Each row is a point on a landscape with many valleys, with its height.
From any point a ball takes the steepest step (drop divided by distance) to one of its 2 nearest points. It stops when none of these is lower. Distance is the straight distance between rows; heights are no part of it.
kige (h 63.4): [-12  16 -26  18   5  14  21   9  -8  -2   5  26  36   0  26 -49 -21 -26
  -8 -18]
dol (h 64.9): [  3 -18  30  -4 -20   2  -1 -28  -9 -36   0 -14   6  22 -19  15  46 -11
  25 -12]
sabi (h 38.4): [ 28   1  13 -34   9  14   6 -18  11 -25  24   5 -30  12   5 -25  11  21
 -36  32]
veb (h 34.2): [-53  -3 -11  11 -25 -13  -7  13  36  12 -16  -4   2  -3  26  -2 -11 -35
  11  10]
vabu (h 43.2): [-12 -11 -13  45 -13 -43   6   6  27  -8   5 -22   9  -8  47  -1  -5 -39
  18  -7]
dufif (h 48.6): [  5 -17   9  10 -15  14 -23  11 -39   1 -16 -10  11  14 -15  24   4  -2
 -18  -5]
zupo (h 25.8): [  3   8  41  24   9  19  22  -9 -20 -23   9   9 -19  26 -33 -15 -19   5
   4  -4]
gomi (h 67.4): [ -3 -16   5  12  -6   1   1 -17 -23 -53 -14 -32  11   8  17  13  33 -29
  28 -16]
kud (h 42.8): [ 29  -2 -13 -58  34 -13 -17  -3  12  41  20   2   9 -42 -22  23  22  11
   7  -3]
bunu (h 61.7): [-22  -3   4  10  -3 -26  26 -26  44  27 -16 -21  24  -2 -15  -4  30  15
  15 -17]
lozo (h 71.6): [-31  21  -6  -1 -11  23 -10  -2  -3  29 -19  24  52  -1   9 -10 -52 -38
   5   6]
Badib (h 74.8): [-22  11 -28 -23 -19  -4   6 -13 -34  10   8   2  27 -12  34 -17 -33 -26
  24  15]
sereb (h 26.3): [ 17   7 -14 -28 -25  19 -11  24  -7  18  16  32  26 -11 -33  42  22  27
 -17   5]
Vamez (h 46.6): [  7  11  40  -9  24  -1  18  14   1  24 -13  30  11 -15 -30  40  15  25
  -9  -5]
fatov (h 47.0): [  2  -6   0  30 -20 -41   2 -18  46  29   6  -6  30 -14  22 -11 -14 -42
   9   6]
dag (h 55.9): [ 26  20  10   1  38  31 -16 -18   0  10  12 -14 -20   7  -1  33 -49  21
  43   8]
Suk (h 52.1): [ 43  11 -13  12 -18  29 -13  17  35 -39 -18   8   3  -5 -19  17  12 -44
  16 -28]
finul (h 73.2): [-20   7 -14   8 -14  -2 -17  -3 -19  11   3  -2  54  -3  14  -5 -30 -44
   0  12]
Gik (h 50.2): [ 31  10  36  -9  34  -1  -5 -23   1  -6  11   5 -50  -7 -10  20 -27  21
  39  13]
sasoz (h 13.4): [-19  16 -47   8  -2 -31   3  20  -4  -4  28 -12  -2  20  29 -14 -17  17
 -18  21]
suke (h 42.6): [ 37   8 -10  25 -15  13   2   0  21 -21  -9  -3   7 -15  11 -16  -6 -48
  21 -22]
Gom (h 44.6): [  4  23  24 -13  17  10  13 -24  12  19  -3  10 -36 -11 -13  -2 -24  23
  33   2]
dite (h 39.4): [-22  -3  -9  36  -6 -14  -9  18  48 -17 -19  -8   5 -14  29   3  -4 -52
  18 -12]
Suvo (h 52.7): [ -2 -18   0  12  -3  -7   9 -18   8  -3  -5 -32  20  -8  16 -31  44   1
  -1 -35]
nuvo (h 61.0): [ 31  17 -14 -11  -1   8 -14 -33 -12   5  13 -20 -25   0  -5  24 -48  18
  39  29]
Ralu (h 3.4): [  9   6  40 -17  24  21 -24 -37 -39 -18   9 -15  -2  19  -1  34  -5  27
  13  24]
tem (h 32.6): [ 31   7   0 -24  25  10  -7 -12   1  -3  15  -8 -35 -10  18  -7 -11  27
  -9  20]
sepul (h 35.9): [ 42   6 -10 -55   7  13 -10   6  -6  28  25  36  23 -33 -29  26  19  19
 -14   6]
garo (h 32.7): [ -7  12  51 -39 -10  25 -10 -34   2  -8   0  47 -23  -4  -6 -29 -15   8
  32   3]
kodip (h 2.0): [ 11  25  -4  28  -6   0  -1  23 -12  19  20  15  15   9  29 -17 -54   1
 -29  13]
zikug (h 37.0): [ 11  -7   3 -33 -23  12 -25   4  22   5  -7 -15   4  10   6  32   7  -1
 -29  29]
suve (h 22.9): [ 14 -27  -1 -33  56  14 -31  -5   0  -5  -2 -22 -12  -1   5  58   4   7
  16  19]
folo (h 61.9): [-27  -2  18 -24 -19   3  16 -23   5  -9   1  -3  -3  14 -32  11  41  17
  34 -11]
Kap (h 30.0): [ 29 -21   9   8   1 -11   4  35 -40   2   2  23 -13  -6 -55  28  28   5
 -19 -19]
Mozi (h 13.5): [ -1  10  36 -11  16   5  -2 -26 -42 -39  20   7 -12  23  22  -1 -11  32
   9  27]
kolu (h 13.7): [  1  -2   3  24   2  26   9  -2 -34 -34   4   4 -21  22 -14 -35  -1  -1
  -1 -21]
Rovu (h 42.5): [ 16   3  -4 -49  11 -20  -9  -9 -14  36   4  19 -19 -48 -29  11  19  25
  24 -11]
buze (h 50.9): [ 20 -11  -4   2 -35  -6   1 -15  53  22 -12  17  30 -10  18 -17 -18 -50
   7   3]
Tiro (h 65.4): [-13  15  -2  -2 -11  15  29   9  -5   6  -4  44   3   4  43 -51 -17  -2
  -8  -7]
sove (h 63.8): [-29   4   9  11  12 -29  13  -4  19  27  -6 -37  -3  -6  -8  -6  14  37
 -12 -10]
pizu (h 43.4): [  7  -6   7 -13 -33  16 -16 -12 -22  -6  -5 -14  11  16  11  16   1  -7
 -15  18]
bal (h 43.8): [  1  13  11  -1  10  30  -9  18  24   0 -15   8 -47  21 -15  15 -24  33
 -10  18]
revit (h 22.4): [  4   5  36 -15 -20  23 -12 -25 -27 -19   6  19 -28   8  19  -9 -15  18
  17  13]
fiva (h 20.8): [-30  19 -21 -11  27  -5  14   1   9   2  16 -22  -9   4  27   1 -26  17
 -14  32]
zuzu (h 13.6): [  3  28 -13  -5  23  -1  -2  19 -30  14  24  16   4  -9  38 -18 -45  14
 -15  10]
fuli (h 69.4): [-18  16  23  -8  -6  33   5  -9   3  25 -43  37  31  -1  -2  -7 -29 -12
   8  -2]
Vap (h 32.3): [-11 -28 -41  31   2 -28   4   8 -27 -28  -4 -23 -24  11   9 -14   3  17
 -10   8]
Kulov (h 70.6): [  2 -13   0  12  19 -16  29   3  17 -17 -19 -20   3 -14 -17  -4  18 -49
   9 -20]
kog (h 52.4): [ 18 -11 -13  20  -3 -20  15   4 -46 -12  15  -7   8  10  28 -28   0  -5
 -26  -7]
feku (h 67.2): [ -6   7  38  -2  -9  30  15  -8 -11   5 -21  39  11   1  29 -36 -15  -4
   0  -7]
Tuzab (h 39.5): [-25 -12 -46 -28 -22 -15 -19  15  -2  10  -3 -13 -29 -13 -10 -20   7 -14
  -7   1]
tapoz (h 3.7): [ 29  10  22  34   2   7  12  14 -21   4   1  12 -14  17  27  -7 -38  22
 -30   5]
vuma (h 41.0): [  9  -7  32  -7   0  16 -14  21 -51   1 -11  24  -9  11 -39  17  14  17
 -19 -13]
Bug (h 55.7): [ -7  -6  -5  13  -4   1   2 -21  10  -6  -4 -42  45  10  -8   4  49   5
   9 -32]
gib (h 49.1): [-16  -7 -10   6 -18  -1   9  -8  -8   5   7 -18  15   4  30 -28   3   4
 -10  -5]
kedad (h 25.6): [ -7 -19 -12  34   4  12  -2  18 -23 -42  -8  -9 -21  24   9 -22  13  17
 -24  -4]
peser (h 36.5): [ -9   2  21   4  -7  31  -3   2  12 -30  -8   9 -44  37 -19  -4   1  27
  -7  16]
dogus (h 61.4): [-21  13 -28  42  26  -9 -16  19  -3   3   2  18  48 -20  20 -46 -12 -44
 -14 -30]
Mape (h 30.3): [ 19 -18   5 -32  18   7 -39   7  18   0 -16  -8 -13  -6  10  53   3   7
 -20  34]
fugi (h 13.8): [  7 -14  -1  -6  -2 -22  -4  38 -18  20 -11  22 -36 -24 -34  26  22  25
 -16 -11]
kur (h 69.2): [ -4 -23  20  13  20   0  18   8  -5 -43 -22 -20   6   5  -8  17  28 -42
   2 -13]
gipa (h 55.4): [ 17 -22 -12  41  -4 -24 -11  24 -18   0   7 -14   2 -12  35 -25   6 -11
 -27 -29]
dil (h 63.0): [ 14 -10   1   4 -21   5  15  19  18   2  -4  22  12  -3 -34  22  34  -5
   6 -20]
Suse (h 28.8): [-60  11  -9 -22  -7   8  -9   4  28  18 -17  -9   9  -3  24   4 -14  -1
  -1  21]
disug (h 42.1): [ -6  -2   7 -13   5  12  18 -12   4 -43  11   5 -38  32  12 -21   9  29
 -17  34]
muzu (h 14.9): [ 15  -5  15 -12  57  20 -21 -30 -10  -2  10 -37   3  15  -3  44   2  37
  13  15]
Batib (h 37.4): [ -3 -25 -45  -9  -8 -28  -6   5 -26 -14   1 -21 -22  -3   8 -13   0  -6
 -21  25]
zova (h 14.8): [  5   4  -3  44  14  -9  12   6 -24 -12  -4 -16 -14  25   8   6 -39  34
 -13  25]
fisi (h 24.0): [ 14  22  -5 -19   7  14  -2  -6 -11  15  16  10 -17 -14  31 -40 -21  36
 -14   3]
legi (h 33.1): [ 22  -4  -8  22 -30  15   8  -3   7 -21   1   0 -18  18   4  -8 -16 -26
  15  -1]
Sugur (h 10.3): [ -2  -9 -32 -33 -28   6 -11  15  -6  20  13  14  38 -12 -37   9  40  -2
 -17 -11]
tes (h 31.0): [ 25   0   3 -23  19 -15 -14  20  -8  36   0  24 -47 -43 -21  25   1  35
   7 -12]
lipuz (h 75.8): [-29  26 -15 -20  12 -26  19 -13 -31  18  11  -2  28 -15  49  -5 -28  -2
  16  15]
monul (h 66.9): [-38  -7 -42  34   6 -39 -18   4  -1   7  23 -37   6  -2   1 -20  11 -14
 -15  -1]
Mizi (h 72.3): [  3  -7 -22  12   9 -36  16   4  55  -1  -9 -13  10 -23 -27  -5  23 -47
   6 -17]
valub (h 22.8): [  5   2 -16  46   1  -6  34  10  -2 -22   6 -12  -8  25  14  -9 -24  -4
   4  -2]
vizu (h 59.2): [ -8 -17  -4   5 -23  -2  -7  18  34  15 -17   2  25  -4  -7   5  30 -19
  -9 -25]
bav (h 42.7): [  5   0  54   5  14  -6  26   0  -8  -8   5  26   8  10 -52  31  36  23
   2  -9]
ravu (h 24.5): [-59  10  -3 -10  26  -1  29   5  12  -6 -14 -19   1   4  24  -4  -9   0
 -11  25]
Goz (h 58.9): [-18  -1   0  -4 -18  -5  18 -23   6  18  -5 -14  38   7 -26  19  39  10
  31 -26]
rofa (h 58.6): [  1  -6 -18  39  -1 -13 -28  25  -2  18  14   5  14 -13  10 -42  -9 -27
 -33 -25]
Mesip (h 27.6): [-22 -11 -43 -41 -32  -3 -18   9  10  17  -2   2   7 -15 -23 -18  37 -11
  -1 -12]
feka (h 49.8): [ -3  12  -8  -2   5   5 -12  29  44  13  -5  -6 -22  11 -17  16 -19   5
 -34  23]
gazun (h 55.2): [ -4 -12   7   5 -26   2   4  -4  44  11 -38  24  21  -3  -2   0   2 -39
  18 -17]
Felu (h 39.1): [  6  20  34 -34  23  30   8 -34  22   4   2  25 -22  -8  15 -23 -12  26
  26   5]
raku (h 36.0): [ 19  -2  37  22  11  -5  14  -7 -29 -10  10   0 -19  22 -60   6  17  27
   4 -21]
goref (h 60.8): [ 26  -8  -7   8 -28  21   5  27  16 -40  -2  33 -10   7 -39  39  33 -22
  18 -16]
kob (h 65.3): [-24  -3 -12  29  13 -52   5  -1  16  26  20 -44  -4  -8  -5 -16   4   8
 -19   5]
nefod (h 62.9): [  1 -12 -17  -5 -26 -31  -8   6  25  22  10 -23  20  -1 -22  29  33  -1
  -8   2]

Call two points neighbours if one is among the 2 nearest of the other. Go from one point of each pair to the other, from neighbour to neighbour, staying as low as possible. Name the highest point that can't be avoided.
fugi / peser: feka
Ralu / Sugur: dufif
kolu / Sugur: Tuzab
fugi / Sugur: kud
peser / kodip: disug

Where does a ball stop that starts at each point below?
dol: gib
pizu: Ralu
Suk: kodip
finul: gib
gazun: sasoz
